A landscape with many peaks, sampled at points; each row gives a point and its height.
A climber steps from a point to the highest of its 5 nearest points, and stops where none of them is higher. Distance is the straight distance between rows; heights are no part of it.
fenem (h 632): [ -5   3  -7   7 -23  -5   3  29  28   3 -24  26 -18 -24  34 -11   6 -42
  -2   5   1  -8  -9  17  -5  -8   5  14  25  18  11  17  -3   2   6]
tezod (h 127): [-12   5   2 -17  31   8   1  -3 -28   5  11 -16   2   9  -1  -1   8  15
  32   8   0  -1  -4  22  13  15   6  32 -26   7 -11  27  15 -17   0]
Funiz (h 279): [ -8 -11   8   6  13  16  -9   4 -40   1  20  -7   1  29 -12 -18   5  17
 -15  -1   2   2  -1 -16  19  -2  17 -21   9   7 -21 -32  14 -28  -2]
Silag (h 225): [-16  -3  20  18 -12 -11   1  -9  -9  -9  -6   2  25  -6  10  -4   8   2
  -7   2  13  12 -12   4 -26  -1  19 -24  13   4   8 -19  18 -16  10]
fode (h 232): [  8 -14   7  17  37   9 -38  -2 -17 -21  14 -29  27  22 -23 -27   9   5
 -12   3  -4  -6 -14 -14   0 -14 -13  -2   6  10 -20 -19 -12  -8  25]
litav (h 275): [-31 -12  13 -35 -19 -10  17 -24   1  29  -2  -6  17 -19  11   7  14  31
  15  -7  -6 -19   6  38 -16   8  25  11 -21   3  -6  27  14   7 -11]
mobi (h 267): [  0   5  10  -8   7  19   2   6 -21  15   4   5 -14   6  18   7 -12  19
  14   4   5  21  -8   8  20   4  16  24   0  16 -17  22  28 -21 -21]
Fom (h 455): [ 10   2 -12   5 -11  11   0 -18  15  13  -5   4 -14  -8  -5  -4  15  -3
  34  -6  -5   1  17   6   9   4 -16  19  16  -1   7  33  -3  13   4]
danu (h 291): [  6   9 -31   4 -16  -1  -2  -9  39 -14 -13  13 -25   8   3  -4   9 -21
   4 -11  -4 -10   9   0  -8   8 -26   9  10  -3  11   2   5  32   4]
zivad (h 188): [  8  -8  19  -6  33   0 -11   6 -34   3   5 -17  21  17 -13   0  15   9
  16  18   7  11  -5  12   3   6  27  -7 -10  11  -2  -8   8 -24  38]
gubom (h 212): [ -5   7 -14   6 -19 -19  -1 -18  31  -3 -24  10   3 -31  15   6  24 -24
  18   1 -14 -15   7  21 -16   3 -17  27   6 -21  14  40 -24  16   9]
gule (h 187): [  6   2   3  -6   2  10   6   4 -14  -2  15   2   1   0  15  -1   6  14
  26  15   6   0   7  17   6  -2  10   7 -19   1 -12  25  16 -14  18]
mabe (h 532): [ 18   5  -2   9  -4   2   9   6  17  -6   2   7  -2   0 -10   5  14  15
 -20  -9   0  -4  15 -19   4  -7 -17  -9  16  -5   0 -30 -10  16 -14]
takek (h 361): [ -4 -15   3  -5   6  -4 -20  -6   0   4  14 -25  30  -2 -10   3  10   6
  -8  -2  -8   7   1 -17 -20   2  -5  -6   6 -11 -12 -21  -3  -2  22]
repug (h 347): [  7 -11   3  -8   6  11   1 -15   9  -7  10 -18  20  -2  -6   6  19  19
   1  -4  -1  -6  17 -23 -11  -7  -8  -2  -1 -29 -13 -14   0   6 -19]
Dafa (h 366): [ 17   9 -22  -9  -7  -4   1   1  27   7 -23  16 -29   1  19   6 -11 -36
  -4  -8   7 -16   1  -2  13  -1 -13   0  -7  13  21  21  -3  22   1]
lav (h 474): [ 19  10  -2   1  -9  12   9   2  10   6  -7  22  -8   6  -2   5  11  -2
  -5 -13  -7   4  15   4  29   3 -12 -22  14  13   3  -2 -16  16 -15]
sef (h 195): [-14 -24   0 -10   4 -17   9 -20   8   8 -14  -7  30  -9  -4  22  -2  -2
   2   1 -11 -12   6  -6 -26  -7   5   6  -9 -24  10  20  -7   1   8]
fug (h 269): [ -3  -8 -10  14  -3 -30  -1  -8  15  -7 -19  20  -6  -5   3  10 -14 -10
 -41   4   0  13 -31 -20 -29  13   8   2  10  12   7 -35  -1   7   9]
dozi (h 194): [ -5 -12  15 -10  14   7  14 -15 -30   6   4 -22  11   7   1  11  -3  23
  19   0  -9  14   8  -1  11   3  20  -6  -6   2 -24  -6  30 -18 -19]
zovak (h 516): [  4  -2   1   7  10  -2 -10  -5   1 -15   2  -6   6  -3 -11  -2  13   2
  11  -5  -5  -2  -8   7  -2  -2  -8  23 -11 -15 -16  17 -15  15   5]
Tikez (h 201): [ -7   1  10 -25  11  -5  -7 -14 -32  -2  21 -39  10   3  -7  10  13  25
  19   6  -3 -18  15  22   1   4   5  24 -28   8 -16  13  14  -8  -3]
lofog (h 542): [-21 -10  11  -1 -27   5  17   4 -10   8  -3  25   8 -10  23   6   7  -4
  19   7   6  13  -7  11  -1   1  21   9   7  -2   9  26   8 -20  -9]
figek (h 388): [  1  -2   5   4  19   6  -9  -6  -8 -11  12 -22  19  -1 -13   3  19  28
  -4   3  -7  -6  15 -12  -9   2   3  -8   0 -14  -9 -12 -19  -5   6]
kab (h 448): [ 14 -10  -6  14  17  -4  -4   2  15 -12   3  -8  -2   4  -7  -4  11   9
 -19  -9  -9  -9   1 -14  -7 -13 -35  17  11 -17  -5 -10 -15  26   0]
kek (h 381): [  5  26  -1   0   0   3 -15  17  -2   9  -4  16 -31   2  10  -2   1  -4
  20  19  14  -4 -26  19  41 -13  13  -6 -11  30   4   9   8 -12   8]
Mita (h 368): [ -2   5  10   0  14   9   2   1 -14  -4  18   4   5  19   0 -12  -6  23
  18   7   8  14 -22   6  13  -8  12  -9   3   9  -1   7  18 -15 -10]
resar (h 497): [ -2  -1 -16  10  -2  -4  -3 -10  22 -13 -10   5   1 -14   1  -4  -7  -4
   7 -14  -5   7   2  -4 -22   5 -25  14   4 -21   1  10  -5  32   1]
baf (h 518): [ -2   5  -9   5  -4   7  -1  12   0  -5   9   2  -7  -1 -16  -2  -1  11
 -20 -22  14   3   6   3   1  -8 -19 -16  18 -19  -7 -31 -10   3 -15]
ker (h 325): [  4 -13   3 -14 -12  11  16 -16   8  15   2   8  -7  -5 -10  12   4   1
  11 -10  -7 -10  10 -10  -8  15   9  -7   1  -8  -9  10  13  14 -37]
Nazo (h 454): [  4   7 -11   0   0 -25 -23   4   8 -11   1  17  -8  -8   5 -23  -9 -30
  -2   0   4   9 -25   9  -5  -2 -24   6 -13  11  -3  16  -8   2  10]
Lorag (h 124): [ -4 -23  22  -6 -13  15  38 -14 -29  17  -4 -10  10  -2  -5  13 -16  29
   2   3  -5  12   2   3  10   5  35 -15   1  14 -17  -7  39 -25 -30]
gogo (h 311): [ -7  -2  12 -10  16  -4   6   1 -20   5  11 -24  22  21  -8  12  12  21
   0  -2  -1  -9   0  -8  -5   6  14   1 -13 -15   4  -5   7  -6  12]
mibov (h 193): [  6  12  -7  -1  11 -11 -12 -14  -3  -8  -4 -18  -4 -11   7   6  10 -20
  28   0  -4   1  -9  25  11   0 -21  37 -24   1  12  43 -18  -3  14]
lotov (h 397): [  2   0   3   6  32  15  -7   1 -13  -7  13   1  -1  14  -8  -7  -2  24
   8   3  11   5  -4  -1   8   4  -1 -12   3  -3 -11 -13   1 -26   8]
geze (h 215): [-12  -3   8  12 -13  22   9  -9 -21   5  -5  13  -7   8   1  -3 -21   8
   4  -4 -12  20  -1  -6   5   5  14 -14  -5   7   0  -9  20 -19 -18]
mume (h 69): [-15   2  16   7 -18   9  15  -8 -13   9   7 -11  11  20 -12  -4  -1  16
  -2  11 -18  12   0 -10  -1   6  15 -30  16   4   2 -33  22 -18  -7]
Tur (h 506): [ 11   1  -2  15   3 -20   5   5  20 -10  -6  17  -7   1  -6   0 -13 -24
 -22  -7   0  18  -6  -8  12   5 -21  -1   1   0   9 -12 -13  24 -16]
dedu (h 305): [-11  -3   2 -30   7   2  13  -9 -10  14  16 -21  21  -4 -22  16   6  33
  -8   0   2 -20  11  -6 -12   8   1   1  -6 -17 -13   0   6   5  -5]
tute (h 206): [ -5 -14   9  -7  25  -4   3 -15 -25  22  13 -55  29  13  -8   5   5  21
 -19   8  -9 -12  25 -17 -26   6  -4   6 -18   0 -15 -22 -14   0  28]
vun (h 261): [-13  -3  13   2  -3  14   9 -15   1  10   4 -17  11   5 -22   9  -4  23
 -19 -17  -9   2  35 -16 -14 -11  24 -10  28 -22   1 -29  -8  -2 -23]
Lubu (h 379): [  8  12  -6   2  10  -9  -2  22  -1   1  12   5  -7  14   6  -9 -15  -8
   5   0   5  14 -17  10  19 -10 -12 -13   2  11  -7   7  -6  -9  12]
mup (h 116): [ -2 -20  11 -21   3   2  -3 -14  -4  36  14 -29  44  -6  -2  13  18   4
 -16  -7 -27 -23  36 -28 -35   8  -5  -7  -3 -10  -2 -25  -5   5  22]
luzo (h 566): [  7   3 -11  -1 -15 -16   2  13  18   1 -20  26 -15 -20  15   2  -4 -30
   3   8  -3 -12   7  12  -9   3  -1   3  11   5  21   7   3  14   0]
mopi (h 61): [-10   8  -3   4  19  -3 -14  12 -17  -7   1 -13   5 -15   9  -6   8 -11
  14  16  -1   6 -18  12   5 -11   9  30 -15  16  -5  32   9 -21  28]
Niza (h 270): [  0   4   8 -17  30  -3  -8 -23 -19   8  10 -56  27   2 -31   0  28  28
 -10  15 -12 -29   1  -5  -3   1  -4  23 -26  -7  -1 -21 -15  -7  17]
Fuzug (h 276): [ -2  18 -20   4  -4  -1 -15   6  26  -7  -2   0 -12 -11   3 -12   3 -17
   2   7   1  -8  -5  13  -4   5 -21  11   7   7  16   9 -12  28   9]
tol (h 521): [ 14   0 -28   2  -1  -1   4  14   1  -7  14  -3  -6   9 -14  -8   1  14
 -29  -9   9  -5  11 -14   9 -10 -31  -1  20 -29 -12 -23  -5  19  -8]
Lut (h 288): [-11 -15  -8 -12 -25  11  22  -6  13  10  -2   7   4 -19   5  17  10  -4
  26   0 -16 -14  30  15 -14  16  14   7  16 -12   8  27  -9  -9  -8]
sisof (h 222): [ -4 -10  17  30 -14  -7 -10 -10   1   4   5   0  29 -10  -2   6  -5 -15
 -22  -6   3   6 -14 -14 -38 -20   3 -21   9   1  -8 -36  -8 -15  43]
Vonip (h 226): [ 18  14  -7  27   7 -29 -13  -5  -2 -11 -13   6 -25  23  24  -7 -29 -35
 -16   0   4   9 -18 -22  43  -7 -15  -2 -10  14  -2   2 -24   9   2]
rud (h 346): [ -7  -1   3  10  -5 -14  -5   0   2   1  -5   5  13   4 -11   0  -7 -11
 -28   5  11  14 -15  -4 -25   1  14 -21  12  13  16 -51  -9  -3  20]
kosut (h 224): [  0   2   5  -7   3  32   9   9 -16  -1  15  -9   7   4 -20   2  12  29
 -17  -6   0   1   7 -14   4  -3   5 -10  11 -19 -35 -22   7 -15 -16]
rikim (h 505): [  8  11  -7  11  13   5 -17  -4  24  -9  -9 -21  -4  -3   3   4   5 -18
  21  -2 -13  -7  -8  12 -14  -6 -26  30  -2  -3  -1  16  -6  21  10]
deko (h 196): [ -3   7   2 -28  -4  13   6 -10 -17  20   8 -23  -2   9   5  13  11  40
  22 -15  -9 -10  16  14  23  18   6  21  -5  10 -10  26  26  -6 -14]
tul (h 13): [ 10  25 -12  -2  -9 -17 -12  -1  24  -9 -17   5 -30  -5   8  -7  20 -31
  18  -4   4 -30  -4  -1   3   6 -14  28  -4   4  27  41   2  24  15]
suna (h 445): [-12  -5   6   0  26  -6 -19  -7  -5  -8  -2 -21  16  -6 -18   7  21  10
  10   2  -6   1 -18   2 -10  -5  -9  -1 -11 -19 -11  -8 -15   2  19]
Folo (h 348): [ -5  -3 -19   4 -13 -16  -1  -7  18  -8  -3  14 -16  -9  27   1   8 -23
  -4  -6  -5   7   7  -3 -27   9 -22   9  17 -18  -1  -5  -5  26  -5]
duta (h 186): [ -6 -14  23  -6   0  17  23 -11 -14  21   1 -17  22  10  -5  23  -6  13
 -10  12  -6  -4  15  -7   7  10  30 -13  -4  -9 -14 -13  18 -15   3]
fiza (h 681): [  0  -1  -2  -4  -8 -11  -7  12   8 -11  -6  18   8 -29  13  -4  -7 -21
  11   7  -2  14 -11  14 -16   2   7   9   7   2   4  17  -1  -7   3]
roke (h 293): [  6   6  -4   3 -13  26   7   5  -5   3   7  12  -8  12 -15   3  -2  -1
  16   1   3  -1   0  -3  13 -10  14  -7 -12  10  -8   5  10  -4 -25]
zeva (h 289): [ 27  -5 -12   8   7 -18  -5  23  -1  -8  -7  16  -9  27  -3   1 -21 -13
 -28 -14  13   8   5 -13  40  -7 -14 -13   7  14  11   3 -23   2 -11]
Pep (h 442): [ -4   0   5   8  -5   2   4   4   1  -9  -4  -5  10  -2 -24   2  -6   4
 -16  -1   4  13   2 -18  -5  -7  10 -30  26  -4   0 -43  -2   3 -12]
des (h 122): [-22  -4   9 -25   8  -4   8  -1 -32   3   5   1  30  -9  20   0   4  14
  15  14   4  -5   1  20  -2  -4  31  10 -26   4  -2  30  19 -22  13]
Zusiz (h 128): [  2  -1   7 -10   3  10   2  15 -26   0   2  10  10   4  13  -2   6   2
  22  11  11   5 -24  19  10  -3  23  21 -19  10  -2  21  15 -23  11]
nuni (h 372): [  3  21  -2   5 -13   3  -3   8  25   2 -12  24 -17 -15  16  -1  10 -21
  17   4  -2 -28   6  17   6  -1   2  25  -4   7  26  16 -12  18   6]
Pef (h 599): [-17  -9  12   3  -2   3   4   7  -7  -9   3  10  -2  -7   3  -6 -16  -6
  14   4  16   4 -24  14 -11  -5  17  -6   0   0   6   8   6 -15   5]
vesod (h 286): [ -3   5  -2   5  -1  21  -1   3   2  -4   9   4  -6   4  12  -8   2  10
  31  -4  -5  10  -8  10  20  -4 -11   2   1  -2 -11  23   5  -2   4]
kur (h 373): [ -2   6   8   7   4 -15 -17   4  -5  -9  23   0  12   5  -8  -9 -10   3
 -18   0  -7  10 -11 -21  -7  -9  -4 -19   3   4 -10 -33 -11  -9   3]
Buror (h 73): [  6   2  -5 -26   9   9   7  -9  -4  -1  -1 -27 -10  11  -3   9  12   1
  23   3  -4 -19  20  12  21   8   5  28 -19   4  -2  44   5   2  -5]
tiz (h 377): [  2  14  -9   7 -12   2 -22   0  18 -12  -8   2  -7 -12  27  -7  17 -27
  29  -6  -8  -6 -12  23  -3   3 -10  28  -6  15   0  31 -11   7  28]
nibu (h 248): [ -1   7   7   7   3  10  -7  22 -31  -8  13  11  -4  16 -15  -4 -16  14
  -2   9  -2   7  -7  -6   4 -15  21 -32  10   2 -10 -20  12  -8 -15]
pazi (h 255): [-28  -8  11 -24  14  -5   2 -11 -16  10   9 -10   7 -11  -5  16  -4  14
   8   5  -2  -6  15  -8 -21  -1  15   9 -22  -5  -1  -7   1   2   4]
Dab (h 287): [-11  -5   7  -4  -4  16   7  -4   1  10  10 -16  24  12 -19   6  17  21
 -30  -5 -14   6  21 -24  -8  -4  13 -11  11  -8   3 -24  -1  -8  -9]
vebel (h 430): [  3   6  -7  14   7 -15   5  19  -3  -7  19  17 -10   7   0 -19  -8  -3
 -12  -1  20  -2 -10  10  -3  -5 -15 -12  -3  -5  -5  -9   1  -9  -1]
zaz (h 711): [ 18  12  -9  20  -5 -12   3   3  24  -2  -5  14 -22   7 -13   5  -4  -5
 -28 -17  -2 -10  19 -19  13  10 -23  -6  10  -4   1 -10 -16  45 -24]
tane (h 156): [ -7  -2  18   8  -3  30  20  -7 -43   0   9 -18  12  23  -4 -10  -4  15
  -2   5   2  20  -2 -10   9  -6  25 -15  -1  -3  -2 -22  22 -21  -9]
vef (h 529): [ -4  20   5  13  -4  -7 -23  16  10   1  -9  14 -18 -18  18  -5 -24 -23
   8  24  12   6 -12  30  10 -10   0   9  -8  22   4  23  -5 -17  26]
dum (h 469): [  7  16 -10 -14  -7  -1  -5  22   0  18 -11  23 -36  -9   6  -9 -12 -20
  19  15  15  -1   2  11  29  -5  14   1  -8  21  18   7   1  -7  -9]
pemos (h 378): [  2   2  -2   7  16  -9 -21   1  12 -16  -1  -8   7   7 -18   3   1  -5
 -15  -8   2  -2  -8 -15 -19 -11 -14  -3 -13 -15  -6 -40  -7  10  18]
raka (h 265): [  9  26 -14 -13  -1  12  -1   8  13  -2 -22   8 -45 -12   9 -11  12  -3
  28  14  10  -7  -9  11  31  -1   0   1   2   8  25  21   6   7   6]
zafar (h 624): [-13  14  -5  -8 -26  -5  -4  12   9   3  -1  37  -1 -22  32 -17 -12 -30
  12   6  14  13  -1  18  -4 -12  24  10  20  22  14   9   6 -13  -6]
memet (h 417): [ 26  15   6   6  -1  -2 -12  12  15 -11 -14  17 -29  13   3  -5 -14 -16
   1   6   6  -3  -4   4  28   8 -26  -2  -4  29  13  20 -19   3   9]
maset (h 314): [  4  -6   3  16  19 -21  -8   9   5  -3  -3   6  -7  25 -20   4 -24  -9
 -49  -3  11  11 -15 -31  17  -6 -16 -11  -8   1   2 -14  -7  -5  -1]
Vukem (h 354): [ 14  -1  -9  13   5 -20  -8  17 -18 -13  22  -7 -18  26 -19  -9 -17   9
 -27  -1  11   3  -3 -15  20 -10 -13  -9   3   8 -13 -18 -10 -11 -11]
punoz (h 315): [ -9 -10   8  -3  -4  -2  22 -11  19  10  -9  14   3 -14  10  11   2  -5
   9   4   9   4   7  -1  -6   0  12 -15  12 -10   6  -8   5   3 -12]
Lele (h 344): [-15   3  -2   6  40  11 -10  -2 -22 -13  13 -11  16   4 -16  -8   7  -4
   4   6  -4   0 -21   2  -4  -3  12 -15 -16   7  -3 -13  -7 -26  27]
nales (h 371): [  2  -7   0  -3 -16   8  13  -8   9  -8  10   5 -11   4 -10 -15   3  -1
   4  -8 -11   2  13  -7  -3  -8   2  -7   6 -18   3   7  -3  11 -18]
givif (h 274): [  3   1   9   8 -17  13  16 -10 -17  10   0   8  -5  -5  -4   0  -3  14
  13   1  -6  14   9   0  10   8  12 -14   4   3 -12   5  22  -3 -25]
mot (h 493): [ 19  -3 -15   8   7 -10 -15   2  27 -16  -9   9  -9   5  -4  -1  -7 -15
 -26 -10  -3  -1 -15  -6  -5  -5 -39  16   4   2  -4  -5 -18  32   5]
zume (h 695): [ 36   7 -16  11  10  -6 -12  15   9  -4  -2   2 -21  10   1   1  -3  -2
 -43 -10 -14  -2  15 -12  23   8 -26   7   2 -14  -3   0 -22  23  -3]
faka (h 334): [ -8 -16   2  -1  11  -6  -6 -23   3 -19 -15 -14  27  -2  -7  15  17 -11
 -11 -17  -8  -5  -9 -15 -31  -9 -26   5  20 -23   8 -10  -6  26   9]
tez (h 233): [ -7 -12  20  -6 -16  14  26 -18  -5  17  -7 -16   8   2  -7  24   5  35
 -33 -19 -15 -19  26 -30 -23   0  25 -15   5 -12 -19  -9   6  -7 -32]
duve (h 384): [ -3  -2  -5  12  -9  -3  -5  -5  14   0  -9   4   2  -9  -6   3  -3  -7
 -23   1  13  -7   0  -4 -24  13  -8  -2   8 -14   3 -15 -14  14  -8]
gaf (h 198): [  8  -7 -10   3  17  22  12  -4   1  -1  23 -16   2   9  -5   1  22  27
  16   7 -15 -16   6   1  20   2 -25  -2  -2 -10 -14  11  -8  -1  -4]
labip (h 396): [ 10  13   0   7  -5 -16  -7  29   8 -17  -6  14 -19  -4  26 -22   4 -29
  12  18  16   1 -25  15  -1 -12  -5   2  -5  34  11  28  -6  -7  17]
potat (h 251): [-18  -4   7 -35 -19   0   7 -19  -4  18   9 -21  -5  -6   8  -3  13  30
  24 -20 -12 -17  10  32  -1   5   5  14 -36  11 -20  32  22   9 -11]
bobiz (h 401): [ 10   3  -1  13  -2 -26  -6   2  10 -26  -2   0   2   6  -9 -14 -11  -5
 -18  -9  10   0 -25 -18  -6  -1 -19   5  -9  -2 -18 -27  -6  25   1]
gelab (h 345): [ 12 -15   0  20  24 -29 -16  19  -3  -5  -4   3   2  14 -13  -2  -5   1
 -50  -2  13   0 -36 -38   8   3 -10   3  -5   0  -6 -25  -6   8   5]
doma (h 602): [  6   3 -18   5   4  -9   4  19   8  -7   7  12  -5  -4  -8 -11 -21   2
 -41  -6  -2  15   1 -17   4   4  -9 -11  10   0  -3 -37 -10  15 -22]
ganu (h 685): [  2  -3 -13  13   3  -2 -10 -17  15   2   3  -7  -7  -7   5   0   1 -18
  18 -11 -20  -3   1  12 -19   7 -28  31  -2  -1   4  29  -8  22   8]
nevaz (h 307): [  7  -2 -12   3  -3 -25 -12  -5  26 -10 -13   6  -6 -13  -7   5 -17 -20
 -33 -20  -6   5  -4 -12 -23  13 -19 -13  22  -7   0 -32 -11  22  -4]
dubu (h 166): [ -1   4   6 -14 -10   7   4  20 -14   6   1  23  -7   5   2  -8 -31  -8
 -13  -2  19  20  -5   0  24  -2  13 -28   0   5  27 -25   6   3 -15]
Pesum (h 72): [ -3  -2  26 -14   8   5   7   2 -24   6  14 -10  19   4   8   3  -8   8
  -1   6   2  17 -15   9 -16  14  33   6 -18   7   6  -1  18 -22   9]
rogab (h 268): [ 24  18 -12   0  -6  15  -8   2  25  -5  10   0 -39   3  10  13  15  -8
   7  -5   4  -4  26   0  19   0 -23   9  -1  -1   6   4 -19  13  -3]
rabo (h 365): [  9   6  -4  12  -1  -3   5  11   1 -10  -5  30 -15  -2   1 -10 -23 -11
  -6  -9   6  14  12  -2   8   2 -19 -39  -8   4  -4  -4  -6   4 -10]
Fer (h 213): [  8  -8  20  18  14   7 -15 -19 -19  19  20  -8  30  10   4   7   5  -6
  -8   8  -9  -2   4  -9 -10  -6   6 -14   2  -8  -7 -24  -6 -20  20]
betot (h 482): [ -4  -2   6  -4 -19  17   6   3  10   6 -14   8  -6  -4  18   5   0  -3
  26   8   7   1   6  14  30  -3  16  -3  -3  23   9  36  26 -18 -13]
fal (h 272): [-15 -13  -4 -26 -16  -6  21  -7   4  15  -8   6   3 -24   9   6   2  -2
  12  -4   6 -20   6  25 -12   5  25  15 -24  -1  17  28  14 -10 -14]
ropi (h 620): [  2   3  -7   0 -21  -8   0  19   1  -5 -12  29 -11 -13  10  -7 -18 -17
   0  13  12  14 -12  15 -10  -1   1  -3   7  15  17   9   4 -19  10]
vipag (h 229): [-11 -12  11 -17  -9  13  20  -5 -25  13   8 -13  10  18  -9  14  10  32
   1  -9 -11  -7  13 -11  20   5  12  -6 -15   1 -13  -7  17 -19 -18]
sogun (h 252): [  4  -8   0  10  -2 -14  10   3   4  -2  -2  16  -2   5   7   3 -36 -25
 -36  -9  23  20 -14 -26   5  11  10 -29  24   8  20 -33  -7  -3  -3]
Tobu (h 328): [  4  -4  -2  -6  32   3 -18 -11 -17 -11   9 -43  23  10 -21 -11  22  30
   2   4   4  -3   3  -9   1  -5   8  -3  -3   2  -7 -25  -6 -24  12]
bikig (h 517): [ -3   8   8   9  -4  -7  10   6   3  -6  -2  22  -8   0   6  -9 -26  12
   9  12  16   9 -10   8  -2   6  -3 -23  12  -9  12 -14   3 -13   8]
res (h 295): [-18 -15   9 -23 -22   1  21  -7   4  17  -9   0   9 -23   3  24  -7  13
  17  -9  -7 -11  24   8  -8  13  20  -2 -14   0  -8  25  19  -3 -27]
Rera (h 551): [  9  12  -1   4 -14 -12   3  24  14  -9  -2  23 -12  -7  11  -1 -23 -28
  -8   6   9   5  -8  -4  11   7 -18  -1   1   9  13  10 -14   8  -1]
viru (h 115): [  4  -5  -2   0 -14  16  15   8 -16  -1  -7   7   1   1 -14  -6 -31   8
 -17  12   0  20  -9  -4   7 -20  15 -20   8   7  15 -23  16 -15  -9]
kipum (h 327): [ -2 -17 -12   3 -22   8  19  -3  16  18  -5  19 -11  -9   0   0  -1   2
   7   1   3   1  19   1  -2  -1   4 -20  25 -15  18  11   0  16 -27]
ruta (h 214): [ -8   5  -1  -9   3  -9   5  -6   7   3   4  -8   9 -21  10  22   2 -11
  26  10 -10   2   4  19  -8  10  -6  30 -22  -6   7  43   4  -5   2]
Goka (h 320): [ -8  -7 -20   6 -29  -6   6  -7  26  15 -22  18 -18 -14   7  -7  19 -14
  23  -5  -1 -11  14   7  -8   8   1   7  19 -10  12  29  -5  18   5]
ber (h 570): [ -3  13  -7   0 -27  -6  14   6  18  13 -26  19 -25  -8  19  -3 -17 -22
  -3  -3  13  15   6  15   4   2  20   0  10   2  20  -8  11   4 -15]
mes (h 554): [  5   2  13  -2  -8   6 -14   7  -1 -16 -17  10  -2 -22  16  -1   6 -26
  24  13   0 -11  -4  23 -11  -1   5  17 -12   8   6  34 -20  -5  20]
geb (h 190): [ 11  14  -8   2 -14  10 -11   4  18 -13 -14  -3 -28   0   5  -5   5 -15
  29  -2   0 -16   5   2   7   0 -13  22   0   2  17  26 -12  17   8]
leses (h 257): [  7  -6   3 -15  28  27  -2  -2 -17   4   9 -43  30  25  -9 -18  25  41
  -9  -6 -10  -4  18 -17  21  -1   4   0   7  -7 -22  -5   5 -17  -8]
gos (h 440): [ -7   3 -13  -5  -3  -3  -3   1   8   6   8  20 -19  -2   8  -7 -16 -11
  10   4   1   9   0   3  -1  -7  -7 -10   5  -8   0  -8  -3   9   6]
mep (h 498): [ -8   0   3  14  23  12   1  25 -13 -12   7   3   2  11  -4 -12 -13   8
  11  14   8   6 -23  13  -7  -1   1  -5  -1   0  -8   0   3 -18  17]
ruper (h 302): [-11 -10  10   3  -1   3   3 -19  14   7  -7 -22  26   2 -11  23  22  14
 -16 -12 -12  -6  27 -18 -26  -2  11 -24  13 -23   2 -17  -1   7 -14]
Bez (h 310): [ -4  -8 -10  10  -3  -9  -4 -10  13   6 -11  18 -11  -9  14  -9   1 -13
 -11   0  -3   2 -23   4 -25   8  -8  22   1   6   1 -11  -4  24  11]

Where does a climber stop that starts at each point below?
potat: fiza
vipag: ganu
tez: ganu
dedu: ganu
Fer: ganu
dozi: fiza
Lorag: fiza
